A landscape with many valleys, sampled at points; each row gives a point and its height.
A ball rolls from a point to the lowest of its 2 nearest points, and stops where none of them is lower. Distance is the straight distance between rows; heights are no part of it.
z294 h=280: [  1 -31 -23 -28   8 -10 -22   4 -12   3   0 -11   3  10 -28   4 -25  24
  -9 -37  -9   4 -13   9  -3 -11 -13  13  10  12  14   6 -14   2   6  -8]
z953 h=528: [ 22   9 -12 -14   1  -2  -2 -11  -5  17  24   0   9  22  -2 -21  12 -22
 -11  17  -7 -15 -17  -2  -9   1   9   4  -4 -20   8 -22  19  23  -1   2]
z942 h=551: [ 12  12  -5  -8  -9  15  -4  -6 -16  -1  28 -13  -1  13  -2  -1  11 -19
  -5   3 -10  -8 -10  -2  -7  -4  12  -3  -7 -16  25 -31  20  16  -5   6]
z160 h=525: [ -3  -9  -6  -2   4 -18  32 -17 -15   8 -26  19  -5  -9  -6   8  -6  15
   1   6  33   9  -4  -2  -2 -15  -4  -2  -5   8  -9  38 -17  15 -15   8]
z591 h=225: [ -5   2  16   4  17   9   3   3  -7  -1   3  11  -7   9   6  -3  10   6
 -10  -9  -3   7  -7 -17  -9 -18   7   4  -1 -14 -23   5  -2  -3  -8  -1]
z64 h=605: [-19  11  22  -1  -3  12  -7   8   9 -25  -8   3 -14 -29   5  19   1   5
   9  -9 -17  14 -15 -22   0 -12  -5   3 -15 -14 -20  21  -3   5  -2  -6]
z380 h=743: [ -4  11  -6 -25   6 -27   7   7  -8  -8  13  -2  18  12  -3  11 -21  -3
  10   0  15 -16  -4  -2 -25  -6   4  -4   5 -19  14  -9  11  -5  24 -34]
z976 h=278: [-10   0  17 -14  13   6   9   6   2   1   0   0   7  -1   9  13   2  -4
   1 -18  -1  16 -18  -8 -27 -26  17  12  -7  -1 -11   2  -4   5  -1   4]
z67 h=845: [  6 -18  14 -16  20 -19   4  -2  -3  24 -15  19  17  24   1  -6  -7   5
  -6 -23   9  39 -22 -11 -26 -20  19  16  -4  13 -21  23 -26  -9   1  11]
z809 h=336: [ 16 -14   5   7  -3  15 -27  -2   3  11 -14  13  -2  -1 -12 -19  25 -12
  -6 -13 -26  15  -8 -23 -10  10 -15  21  -5  -6 -19   7 -29  16  -8  10]
z870 h=216: [ -3   7   9  24  12  23  13   4   4  25   0   7  -3   8  -1  -8   8   4
  -2  10   7  -2   3  10   3  -4   1  -4  -5   8 -11  -2   3 -33   3  14]
z55 h=457: [ -1  -1   3  -3   3  -2 -16  -1  11   3  -7  -9  -4  17  -8   2  15 -15
   6   2   1   8  13   8 -14  21  -4  17   6  16  -9 -21 -23  -9  19   7]
z931 h=374: [  4 -17 -21 -24  -2 -37   9  -6 -11  -3   3 -20  18  21   2  13  -4   6
  -2 -20  21  -6   7  13 -26  -5  15   7  18  -4  17   0   2  20  -2 -20]
z892 h=542: [ 12  -4   0   1 -14 -11 -12 -22 -11 -21   5   2  -8  10  34 -14  -6  -7
  33   6   1  16  21 -14  -3  36   8   1   0   4   4   6 -19  13 -23  12]
z381 h=14: [  2 -14  -2  -5  12 -11  40  -1 -10   7  -6  -1   6  -4   2  16  -4   9
 -18 -12   7 -11 -22   2  -9 -38  17  -1   0  -4  -4   5   9  18 -10 -13]
z891 h=817: [  6  -6  -8   3  -1   5  -5   3  14  33  -9  15  10   9 -26 -16  10  -1
   7  -8   2  25 -10   7 -12   2  -6  13  -5  25  -2   8 -23 -32  17  19]
z761 h=524: [-26  11 -10  -4   0 -13   9   3   1 -32 -13  -9 -11 -29 -15  29 -18   3
  22  16  26  -9  14  -1  12   9 -26 -17   4   3  12  25  15  -4  11 -12]
z425 h=802: [  2   9  10   0   5  14  -6   8   4  46   6  23  13  16 -27 -14  18  -6
  -5  -2  12  27  -3   4 -25 -14   1   5 -12  22  12  -1 -13 -38   5  29]
z802 h=335: [ -3 -19 -21 -25  10 -22  -9   3 -15   5   6 -25   3  23 -16   7 -16  18
 -12 -27   8   0   1  14 -12  -7   5  -2  17   3  25   3  10   2  -7  -5]
z301 h=239: [  6  -8  -3   7   0   3 -24   3  14   7  15 -13   1   9  24 -20  -9  10
   1  -9 -28   0  10   2  21   7  13  -3   7   4 -20 -11   1  -9  -5   6]
z267 h=499: [  5  21  -2   2  -2  10   6  -6   3  13  15   6  10   8   2 -22   8 -19
 -17  33 -12 -19  -8   1  13   9   0  -9   3 -21 -11 -22  31   9   9  -6]
z510 h=172: [ -9 -22   6 -14   5 -11   6  19 -18 -11   1  18  -9   1 -13   0 -26  34
  -9 -26 -14  -3 -12  -9  10 -10 -18  -1  -4 -12  17  -1 -10  -6  16 -35]
z666 h=459: [ 13  -3   5  25  -8  14  -9 -18 -10   3  -2  32 -13  11 -15 -24  30   8
  -2  26   9  -3  13 -13  17  26 -20  -6  -9  -2   3 -11 -10   7  -7  -4]
z876 h=220: [-10  29 -10  -6 -22 -12 -23   1  34  -8  -5 -37  21  -5  22  -4 -16 -26
  13  15  -3  -3  12  14   6  18  26  -2  14  10  -3  14  10  14   0   6]
z586 h=452: [  0   7 -10  -5 -16 -15   7 -12  -1 -23  -4 -16   6   0  11  11   5 -18
   9  14  15 -15   9   9   5  21   0   3   5  -8   9 -14  -4  20   5 -12]
z787 h=456: [  8   1   5  -3   9  11  12  -9 -16   6 -14   1 -13   2 -35  27  26 -25
  -7   9  24  -5 -16   3 -19   7 -10  26  -4  -1   4 -20 -34  15   9  -1]
z341 h=734: [  2  -8  -8 -15   5 -22  19  -2 -18 -11   1  11   3   3  -1   4 -17  10
   9  -5  20  -1   4  -5 -16   1  -9  -2   0 -16   6   1  -7  -4  18 -25]
z411 h=160: [  0 -18  26  12  22  10   3   8 -21  17   6  29 -11  14   4  -7  27  18
 -22 -12  -6   8  -3 -21   1 -13  -1   2  -2 -18 -28  -6 -16  -5 -14  -5]
z498 h=659: [  3  18   8   2 -10  -3  14   5  11 -22  -9  11   6 -24   2   8  -4 -22
  12  18   2  -7 -17  -4   0   2  -1   2  -9 -15 -12  -6  -5   4  19  -6]
z693 h=183: [  3  24 -10   7 -16  -1 -12  -4  20  -3   6 -38   5   0  16   0  -9 -26
  17  27  -2 -14  12  22  18  20  26 -10   2  19  12 -13  14   3  -4  16]
z698 h=625: [  1 -11 -19  -2  -5   3 -15  10  -6   3   5 -31  -5   3 -17   7 -19   9
 -13  -8 -14 -23  12  18  30  -1  -9 -13  12  16  20 -19   6 -15   5  -1]
z758 h=667: [-16   3 -23   0 -14 -24 -27  -4   8 -18  -4 -27   5   7  -3  -7  -9  -4
   3  31  -2 -23  28   7  34  40 -17 -14  15   9  10  -4   5   7   7 -22]
z284 h=619: [-11   9  18   3  -7  19 -14  12  18 -34 -13 -18  -3 -34  10  20  16 -20
  -3  -4 -20   4 -15 -13   3   2  -2  11   1 -12 -31   5  -7  21  -4  -2]
z617 h=710: [ 14  -5  -4  -4  -5 -17  34  -8 -18 -15  14   7   5   7  14  19   0  -4
  -8   3  17 -24  -5   2   3  -4  -1  -1  11 -24  16 -28   6  21   2 -32]
z525 h=100: [-10  -1  -2  36   8  30 -11  -1  23  22  -4 -16 -16  -7   7  -7  17   4
 -18  -1 -10   0   0  16  12  -5  10  -5   4  21 -28   5  15 -10 -19  31]
z655 h=467: [ 21  -5 -11 -12 -24 -10   2 -20 -15 -21  12  -8   7   5  12  15  -2 -20
  15   3   1  -4   0   8   0  16   5   8  -7  -8  24 -16 -13  37  -5   3]
z517 h=279: [  9  -8  -4  14 -17   6 -18   4  27  -3  -5  -9   7 -10  27 -17 -18  -2
   3 -10 -40  11   6   4  16   5   5   2  -2  19 -21  15  -6   0 -12   8]
z528 h=701: [ -7   4   4  -7  12 -24  28   2 -11 -20   9 -13   6   4  21  25   2   5
  -8  -6  26 -26  10   0  -7  -6   4   1  18 -25   4 -15  19   6   4 -31]
z68 h=568: [  5  24   3 -13 -12   1 -12  -8   1 -12  21 -26   6  10   8   6   6 -24
  12  17  -5  -7   1  -2  -5  14  21  -2  -1 -13  21 -20  17  20  -3  13]
z887 h=379: [  0 -23 -21 -21  -2  -1 -20 -13 -14  11 -13   2 -14  16 -42   4  -6   6
   7 -10  10  12   4   9  -9  16 -24  14  -4  20  33  10 -25  -6   5   8]
z182 h=642: [-17  -5 -28  -5  16  -8 -20   4   2  14   1 -28 -17  16 -27  -2 -18  12
 -20   2   3 -24  16  21  21   3 -10 -22  28  10  10   0  19 -12   8  -6]
z589 h=611: [ -2   3 -20  -4  -2   4 -17  11   5  -1   7 -30   8   0 -11   3  -2  -9
 -13   6 -14 -27   6  15  17   3  -7   2  15   7   8 -21  13   6  12 -15]
z489 h=479: [ -3  -3   8  19   2  10   2  -6  -4 -19   7  28 -13  -7 -20  -7  23  -5
 -11  36  -3 -15   7  -9  19  26 -24  -5  -7  -7  -5 -25   1  -2  10 -17]
z514 h=752: [  8 -14  18  26  -3  19  21   4 -17  23   2  34   5   2  -2  -1  26  18
  -2   0  12   9   1  -1   0 -14 -12  -5 -20  -2  22 -15 -17 -25  -8  14]
z352 h=633: [ -7   5 -17  -7   4  13 -25   4  14  27  11 -14  -1   2 -18  -8  -4   7
 -20  -1 -21  -6  -2   2  -1 -15   4  -6  12  -6  -1   7  22  -6  -3   0]
z288 h=348: [ 23 -10  -2  15  -1   2  11   5 -13  25  11  30   4  18   8 -29  -6  18
  -8   1  -9   6   4   4  14  -4  -3 -14 -10   2  11   2   3 -32  -8  12]
z595 h=312: [ -7  -9  -2   9  -5   2  -5   6  25  -3 -11  -8   8 -18  24  -7 -31   8
  13 -24 -25  14  -2  10   6  -2   9   0  -8  29 -27  23 -12 -22   9  11]
z142 h=594: [-11  13  14  -3  -7  20  10  10   2 -24  -3  17  -6 -34  -2  10 -10   1
  24  -2  -5  14 -12 -20  -7 -14  -9  -3 -24  -6   4  26  -1  -3   7   1]
z560 h=453: [ -5  29  -5   7 -23  -8   1  10  22 -14  -8 -16  16 -17   9   7  10 -30
 -13  34  -5 -25  -9   4  25  11   1  17  13 -17 -10  -5  38  26   0 -15]
z60 h=483: [ 18 -11   2   7 -25   0   0 -19 -22 -24  16  18  -3   4  14   3  -3  -7
   4  15 -11  -1  12  -3  15  17  -8   3 -11 -14  25 -22 -21  32 -15 -12]
z859 h=375: [ -5  16   3  -7  13  -9   1 -10   6  -3   2  -8  -2   8  16   0  20  -9
 -11   2  19  -7  -4 -10 -21  -6  18   2  19 -20 -27  10  15  27 -18   0]
z927 h=275: [-10 -21   2  17   7  18 -12  19  -7  18   0   4 -10   6 -20  -7   6  33
 -10 -26 -13  12  10   3   9  -3 -10   1   1  12   3   1 -16 -38  -2  -2]
z42 h=612: [ -8   5 -10 -19   8   6 -40   7   6   7  23 -35  -2  11   1  -6  -2   6
 -10 -12 -24  -9  14   9  -3  -5  16  -9  26   5   9  -7  24 -11  -8  -1]
z653 h=144: [-11 -17  12 -14  21 -28  22  14 -19 -11  -5   8   4  -1  -5   7 -22  31
 -18 -28   3  -5  -7  -8  -1 -23  -4   8  11 -15 -14   5 -12   1   9 -40]
z739 h=541: [  7 -15   1  -1  -4  -8  34 -29 -18   2 -27  40  -9 -13   1  -1  -3   0
   8  11  15  11  -9  -9   5  -5  -5  10 -13  -1  -7  33 -27  33 -16   3]
z328 h=640: [  5  -3   9  11 -18 -11  14  -9   8 -42 -26   3  -5 -40   7  17  12 -13
  -6  18  -9  -8  -2   0  33  20  -5   2  -1 -13 -23   2  -4  43  -8 -16]
z122 h=582: [ -7  20  13  -2  -6   9 -32   2   6 -19  18 -34  -5   3  15  13  12 -23
   1  10 -13 -10  14  -9   9  20  11   8   4  -4   1 -30   5  11  -1  12]
z940 h=135: [ -5  -4  -6   1  13 -18  13  15   3   2   8 -22  11   4  16   3 -22  19
  -9 -24  -8 -20   7  21   5 -15  11 -14  16  -2 -11  -8  22 -18   5 -15]
z637 h=142: [  0   8  24   5  -1  15   0  20   7  10  10  31  19  -9  -2 -18   3  12
  14 -18  -8  19   7 -11  -4  -8 -12   1 -21   3  17   5 -16 -45  10   7]
z613 h=703: [  8  -2 -10   3  -7   0  13  13  21  14 -13  14  11 -21  -7  -9 -40  -2
   9  -9  -6  13 -15  22   2 -16  -9  -7 -13  33  -4  22  -1 -34  22   0]
z820 h=478: [ 13  -9   2   8 -10   4 -30  -1   6   3   6   8   1  22  -4 -23  17 -15
   5  -2 -20  11  12   0   1  35  -5  11   2  15  -2 -23 -27  -9   7   9]
z638 h=512: [-23   4   6  -3   3  -8   2   7  -6 -30  -7  -2 -11 -24 -10  19 -10  13
   1   2   4 -19   8 -11  12   6 -21 -12   2 -16   1   3  15   0  16 -26]
z974 h=115: [ -1   0  -6 -21  13  -1 -11  26   8  13   3  -3  13  10 -15   7 -23   0
  -6 -29  -4   4 -12  12 -21 -22   5  -3  -5  15  -1  -7   3 -30  21 -12]
z644 h=3: [-11   8   8  25   8  33 -12   7  19   0 -13 -24 -18 -18 -10  14  25 -18
 -20   1  -5   1  -1  17   5  -1  -4   7  -5  15 -21  -9   2  -4  -9  28]
z402 h=429: [  8   6  19  11   0   6  12  -6   4 -14 -18  11 -10  -8 -13  21  33 -34
   0  17  13   0  -3   0  -6  26  -6  20  -5  -7 -11 -21 -30  15   4   6]
z208 h=140: [  4  16  -5  13  -9  18  -3   0  21  11   0 -26  -8  -6  -3   3   3 -26
  -2  19  -3 -11   3  32  15  15  15  -4   1  27  11 -30  11 -14   8  20]
z100 h=158: [ -5  -5   0  -7  -2 -14  25 -14 -11 -17  -5   1   1 -14  33   4 -13  17
  13  -3  13  -2   4  -7   0 -10  14 -15   0 -17   2  29   9  28 -28   5]
z763 h=529: [ 14 -11  -1   5 -21  -3 -12 -13  -8 -12  11  23  -6   8  25 -25  -5  16
  23   3 -15  19  23 -22   4  28  -3   2 -15   2  19   8  -7  -6 -21  13]
z959 h=92: [-14  13  17   6   5  12 -18  18   3  -1  16  16  -3 -10   2 -16   3   8
  20  -2  -8  15  25 -22  -7  10  -4  -9  -8  -6   4   3  -1 -46  13   2]
z145 h=649: [ -2  10   9  11 -18   5  11  -4   8 -40 -16   6   3 -35  11  12  -4 -14
   8  17 -15  -5  -9   0  27  10  -5  -1 -17  -4  -8  -4  -2  22   3  -7]
z436 h=339: [ -9 -23 -14 -18  11  -8 -23   2 -17  26  -8  -6 -17  19 -44   2 -14  20
  -7 -23   7  13   3   9 -14   0 -10   5   2  19  15  19  -8 -12   5   4]
z325 h=555: [ -3   6   7  -1   4  -7   6 -23  -6 -13   6  -9 -12   2  31  -4  -6   5
  33   6  20   9  19  -4 -13  15  21 -10  -5   3  -3  11  -6  -6 -16  21]
z958 h=103: [  9  -3 -18  -3  -6  -5  27  -1   2   2 -16 -10  16 -15  -6  18  -4 -15
  -7  -2  19 -12 -27  13  -1 -26   2   1   5  -3   3  -1  11  19   4 -16]
z634 h=406: [  2  -9   3 -21  10 -25   4  -4 -14 -11  17 -23  11  21  22   5   1   8
   2 -26   5   1   5   0 -16  -9  22  -2  18 -14   8 -12  13  11  -9  -6]
z751 h=169: [-13  13   3  19  17  20  -3   6  28  24  -4  -7 -10  -5   5 -15   2   4
 -10  13   0  -2  11  13   6  -2  10 -13   6  17 -32   6  13 -37   2  13]
z975 h=201: [ -4   6  -7  -5 -10 -10   4 -20 -20 -22  12   5  -9  -4  17  -8 -13  17
  19  16   6   3  10 -20   5   3   3 -17  -9 -23  17  13  17  14 -18   5]
z852 h=203: [  1  -9  20  -6  -2  20 -13  26  -3  18   9  30  20  -4 -20  -8  11   9
  -4 -28 -18  26 -19 -15  -6 -24 -16  10 -21   5  17  12 -18 -32  10  11]
z65 h=630: [ -5   4  25   4 -12   1  15  -1  12 -31 -30  -2  -8 -36  12  26  22 -14
   3   0  -1   3   1   0   6   5 -12  20   2 -10 -32   6 -19  28  -5  -3]
z318 h=382: [ 11  -9  -5  25  12   2  18  -7 -11  30   3  33 -17  17   1 -25   4  31
 -14  18  -1  -7   4  -4  15  -9  -3 -19   0  -9 -10   7  13 -17 -13   0]
z536 h=497: [ -9  -4   3   5  14   2   4 -10 -11 -16  -3   8 -19  -5 -18  11   8  10
 -11   9   3 -14   6 -10  13   3 -21  -3   3 -15  -7  -9   5  -2  13 -19]
z463 h=83: [ -1  13  -2  14  -3  17  -8  15  21  -3  -7 -30  -9 -11 -15  13  13 -25
 -15   8   4 -16 -11  26   9   1  -1   9   4  18  -4 -20   3   1  10  17]
z186 h=683: [ -2   4 -12   6 -23   9 -29  20  21 -15  -1 -21  14 -23  -6   8 -35 -13
  17   4 -19 -13   3  17  23   9  -8  -2  -7  26  15 -14   0 -19  31 -15]
z98 h=338: [ -5  20   5   0   4  -7  -8  -8  33  15  -2 -14  -3   6  16 -13  17  -8
  -6  12  11   2  -6  -7 -18  -3  27  -3  27  -8 -33  28  25  24 -25  15]
z181 h=98: [  0 -10  -4   5   1  -7  32  -8  -4  -4  -8  -2  11 -16  26   7 -16  10
  -8 -13  -7  -5 -19  -3   3 -34  10  -5  -3  -6 -10  27   9  30 -17  -5]
z922 h=569: [  0  17  11 -13  -4  -4   1 -15   1 -12  10 -12   0  -7  27   7 -12 -18
  39  -3   7  15  10  -1 -23  12  32  -5 -10   0  18  -2   3  -9  -1  21]
z33 h=226: [  8 -27  21  20  13   8  -2  23 -13   5   6  18  -9   8  -1 -18  17  31
 -15 -18 -19   5   7  -9  14  -8  -6   4  -1  -1  -9  -9 -21 -23  -9   0]
z519 h=741: [ -2  -3   5  16  -2  10  34  -8  -8  -1  -2  31 -10 -13  -2   2  -1  12
   6  14  13   1   0  -7   2  -9  -9  -7 -17  -5  13  -1  -5 -18   2   3]
z394 h=272: [ 10   6   3  15 -10  24  10  -3 -11   5  26  11  -6  -6  20 -18   3  12
   5   3 -16   5   2 -11   5 -14   5 -20 -15  -8  25   2  23  -2 -23  22]
z678 h=180: [  1   0 -19 -23   6 -10   5  12   5  16  -2  -6  24  -3 -18  12 -21  -7
  -4 -16  12  -5 -24  16 -17 -30   6   0   1   5   5   6  22   1  14 -14]
z7 h=581: [ -6  13  14  -3  -8   6  11  -1   8 -20  -3  -1  -2 -25  18  10 -11  -7
  36  -3   6  20  -6  -9 -19   0  13   2 -24   3   8   8  -1  -7   4  19]
z384 h=469: [ 11  -3 -10   6  -1  11   3   1  -6  11   9  11   7   6 -19  -6   4  -8
  -7   7  -5 -11  -7   2   0  -6  -9  -3 -12  -1  16 -17   2  -6  18  -6]
z986 h=407: [  7 -11 -20  -9  -9   7 -23  -6 -15  13   8   9  -9  20 -40  -9   9   3
   3   6   6   6  15   2  -4  24 -27   0  -6  10  42  -3 -16 -15  -2   5]
z662 h=192: [  6 -12 -13   2  -1  -8   0   1  13  14   4 -19  12  16  21 -17 -24  18
  -9 -20 -21  -9   9  24  15  -6  19  -9  17  12 -17  -2   5  -7  -2  -3]
z930 h=495: [ 21 -13  -1  17  -8  17  -6   3  -3   5   6  18   4   6  -4 -18  14  -7
  -2  -2 -16   6  -9  -1   9  20 -13  10  -5   9   7 -21 -21  -2  14   3]
z37 h=506: [  3  -2  -5  -9   4 -16  34 -26 -16  23 -25  16 -10  11 -17   8   2   0
  -4  18  45   1 -10   6 -16 -14   4  -3   3   8   1  18  -9  18 -11  12]
z388 h=326: [-20  12  22 -15  15  11  -5   9   4 -12   2 -18   4 -10  15  37   9  -1
  -4 -26   4  22  -9  -8 -36 -36  20   8   6  -2 -15   3   9  10 -15  16]
z652 h=498: [ 24 -27   6  14 -20   8  15 -14 -17 -13  13  21  -3  -7  15  -5   4   4
   7 -10 -16  14   7  -3  15  13 -15   9 -21   2  31 -16 -25  18 -11   0]
z987 h=475: [ -7  39  -4  12  -6  12  -4   0  18  -3   5  -7  -2 -19  -8  -9   4 -22
 -14  36  -7 -27  -9   5  25  10   1  -6   4  -9  -3  -8  36  14   3   2]
z264 h=692: [  2  -5  -6   2 -12   8   1  17  12  -7  -1   2  11 -21   7   3 -32  -2
  16  -9 -17   0  -4  12  13   1  -7  -4 -12  21   7  -4  -5 -28  29  -4]
z978 h=515: [ 30 -22   8  12 -21  -2  -8 -11 -26 -12  11  34  -2  12  19 -26   8  23
  11  -6 -18  20  12 -18  17  21 -11   3 -15  -5  25  -2 -23   6 -28   3]
z366 h=680: [-23  15   4 -21  10 -23   1   7  13 -14 -12  -7  10  -6  -7  17   2  -4
   0   5  15 -10  -5 -15 -14  -1  -9  13  17 -15 -22  17  11   5  18 -24]
z430 h=675: [ -5   3 -15  -5 -22 -15 -32  12  18 -22  -9 -26  16 -12  -1  -1 -22  -9
  13  16 -23 -13  15  10  29  26  -4  -8   3  19   5  -7   7  -1  19 -19]
z97 h=376: [ 10   0  -4  -6 -12  11 -24 -12   4   6 -17   5 -13   9 -16 -14  19 -15
   6   8  -3  19  -5 -17 -15  20  -7  10  -4   2  -4  17 -20  23  -9  21]
z474 h=861: [  0  -7   8  -3  14 -20  12  -3  17  15 -24   1  11  10  11  -4   2   2
  -8 -14  13  14 -12   3 -21 -15  14   8  10  12 -41  17 -18   3  -2   7]
z15 h=412: [ 15  -3  -6  35   8   8  20 -16  -3  20 -10  20 -18   4   6 -20  12  16
 -17  32  10 -10   6   4  21   2  -4 -20   5  -3 -20   4  15  15 -22   9]
z207 h=410: [  0   0   6  -9   6 -13  -6  -7  -1  -5  13 -13   6  16  33  -1   9   1
   0 -20  -2   7  -1  -6 -26 -16  25   7  13 -17 -23   4  15  24 -21   3]
z361 h=656: [-13  -5 -27   2   5 -12 -18  -5   8   1 -16 -23 -10   4 -14 -10  -9   9
  -6  17   2 -20  25  17  27  19 -24 -17  26  18  -5   9  10   6  -1  -7]
z685 h=405: [ 11  -3   9   5   2  12  -4 -17  -1  -6 -18  -4 -12  -7  -7  10  21 -18
   6   4  10   4  -2  -4  -6  12  -3  16  -2  -2 -14   2 -19  30 -14  19]
z864 h=691: [-22   7  11 -17  16 -22  17  17  -4 -27  -3 -15  15  -6  16  33   9   3
  -2 -14  21 -14   0  -9 -20 -16  -1  10  25 -22 -10   3  16  -2  13 -36]
z89 h=74: [-11  -3   2  -8  21 -24  19  23  -8 -17   5 -11   4  -1   4  15 -33  28
 -11 -28   5 -16   0   5   4 -16  -2 -12  13 -12  -1   6  16 -15   8 -34]
z760 h=433: [ -9  34   0  -4 -18 -20 -10  11  16 -16   1 -32  16   5  11  17  16 -33
  -4  30  14 -25   8   1   8  15   6   9  22 -18   7 -10  34  25   5 -19]
z795 h=285: [  5 -14  13   8   6  19  -7   4   1  10  -4   1  -4   3  -3   2  14   1
 -14 -24 -19   6 -13  -4  -5 -11  -4  19   2   6 -27  -1 -24  14  -9  10]
z285 h=311: [ 18  -5   3  13  -5  19  24   5  -7  26  19  21   4  -3  11 -18  -7  13
 -10  -6 -13   1 -11  12  11 -23   0 -16 -23   6  27  -9  15 -15 -11  18]
z245 h=830: [  6 -15   7 -11   8  -6   7   5  -1  19  -9  27  14   8  -9  -8  -9   7
  12 -21   2  36 -11  -5 -19 -13   0  17 -13  20   0  19 -26 -28  14  10]
z607 h=768: [ 17  -7  21   8   6  15   4   2 -18  33  12  25   7  24   2 -11  32  12
 -11 -18   1  21  -6 -10  -7 -19   8   3 -15   1   6 -13 -19 -20 -13  28]
z682 h=482: [  9   4   2 -10   6   0  27 -19 -14  17 -16  21  -7  10 -21  14  23 -15
  -2  18  29   4 -23   3 -22  -5   1  13  -9  -4   5  -5 -23  26   2  -1]
z354 h=223: [ -2 -17  -7  -6   9  -2   1  14 -13   1  -4  -8  -5  -5 -11   9 -20  16
  -8 -24  -2  -3  -8   2   7 -15 -14   2  -4   3   9   4  -8  -2   5 -14]
z716 h=436: [ 10  -5   5  30  14  11  -2  -6 -13  -2  -9  18 -25   3  11 -13  23  14
 -13  21   6  -8  15  -9  19  14 -12  -6   8  -2 -21  -2  -6  12 -21   2]
z828 h=721: [ 16  -6  -3   0   1   0  32 -23 -25  -5  17  29  -8  14  -1  12   4   2
 -12  15  13 -12  -4  -6   2  -4  -1  -8 -10 -32  24 -23   2  11  -9 -23]
z691 h=236: [ -2   0  -5   8  -5   6   6  -5 -13  -6  13  -4 -10  -5  13  -5 -23  13
  12   9   4  -4  14   0  12  -1   1 -25 -11  -2  27   6  22  -8 -13  16]
z466 h=713: [  0   3  -6  -2   4  -3  21  14   2  11  -5  34  14 -12  -3 -14 -32   8
  18   3   5  12 -10   3  -3  -8  -9 -12 -20   9   8  20   0 -38  26   1]
z120 h=299: [ -4  21  -9  -7   0  -2 -27 -11  41  21 -10  -9  -3   5   2 -22   1  -4
   5  12   4  13  -2  -1 -15   3  17   2  22  11 -31  35  10  13 -11   5]
z597 h=669: [-18  18  13  -1   9  -5  17   8  19 -16 -23   7  -1 -26 -10  19   1 -16
   8  15  11  -5 -11  -8   0   1 -16  10   1  -8 -29  12   5  -3  25 -19]
z669 h=408: [-15  21  -8  -7  -5 -10  -7  -4  17  -9  -1 -29   8   5  10   9  18 -25
  -2  13  10  -9  -2  -2 -10   7  11  15  20 -12 -12   6  23  30  -7   3]
z799 h=724: [ -8   5  -2 -20   3 -14   5   7 -10  -6  -1  20   2  -3  -9   5 -29  14
  21  -7  10  14  -1 -10 -13   3 -11  -9 -11  -4  15  26   1 -20  16  -7]
z468 h=26: [-11   2   8 -10  12   1 -20  18   2  10  17  -4   0   3  -3  -1  -6   0
   7 -19  -1   6  11   1 -19   5   4  -4  -3   7   3  -6  -4 -40  16   0]
z988 h=786: [  4  10  13   9  19  17  -3  -1  -3  42  14  17   2  26 -10 -21  28   1
  -6   3  11  21  -5  -8 -24 -19  15  -7  -6   7  -3   0   1 -26  -5  34]
z502 h=731: [  3   5  -5  10   3  -6  42 -18 -22   5   0  23 -11   4  -3  -1  -5   1
   5  25  27 -11  -1  -1  -1  -1  -1 -21 -11 -18  13  -9   8   5   1  -1]
z410 h=258: [ -6  15 -17  -8 -14 -18 -29 -10  31   0  -5 -33   6  11  18 -19   3 -12
  11  10   0   1  16   4  -1  12  25   3  30  11 -20  29  11  23 -12   4]
z786 h=274: [-15 -17  13  -3  13  18 -27  23 -14  13   2   7  -3  -3 -26   9   6  22
  -9 -41 -13  20  -5 -13  -6 -20  -6   9 -12  10   4   9 -14 -27   3   3]
z711 h=595: [-17  14  -3  -9   2   4 -38   3   8   2  15 -37  -9  10  -1  11   5 -10
  -5   7 -12 -14  19   5  10  12   8   4  16   2  -1 -16  17  -4  -5   3]
z772 h=434: [ -5  -3 -12   1   4  -8   2  -9   5   1 -11 -11   0   8   1  -1   1  -6
   5   9   9 -11  15   9  -4  13   0   2   5   8  -5 -10  -7   9   4   2]
z286 h=439: [ 11 -11  -6 -10  -3  20 -12  -2 -21  15  20   5  -3  16 -24  -8   8   1
  -4  -7  -7  12  -3  -5  -8  -2 -13   0 -11  -1  39 -19   1  -4   5  11]

Call two points neighbours if one is among the 2 nearest of the other. Go from one point of each pair to the other, from neighbour to neighbour, staying as low as possible. Name the highest point that can't be avoided.
z411 and z381 -> z927
z644 and z772 -> z930
z89 and z381 -> z207
z381 and z468 -> z678

Where does a ball stop that starts at each point below?
z739 -> z411
z519 -> z772
z160 -> z411
z466 -> z644
z498 -> z772
z930 -> z89
z42 -> z644
z638 -> z381
z634 -> z89
z325 -> z772
z352 -> z644
z698 -> z644
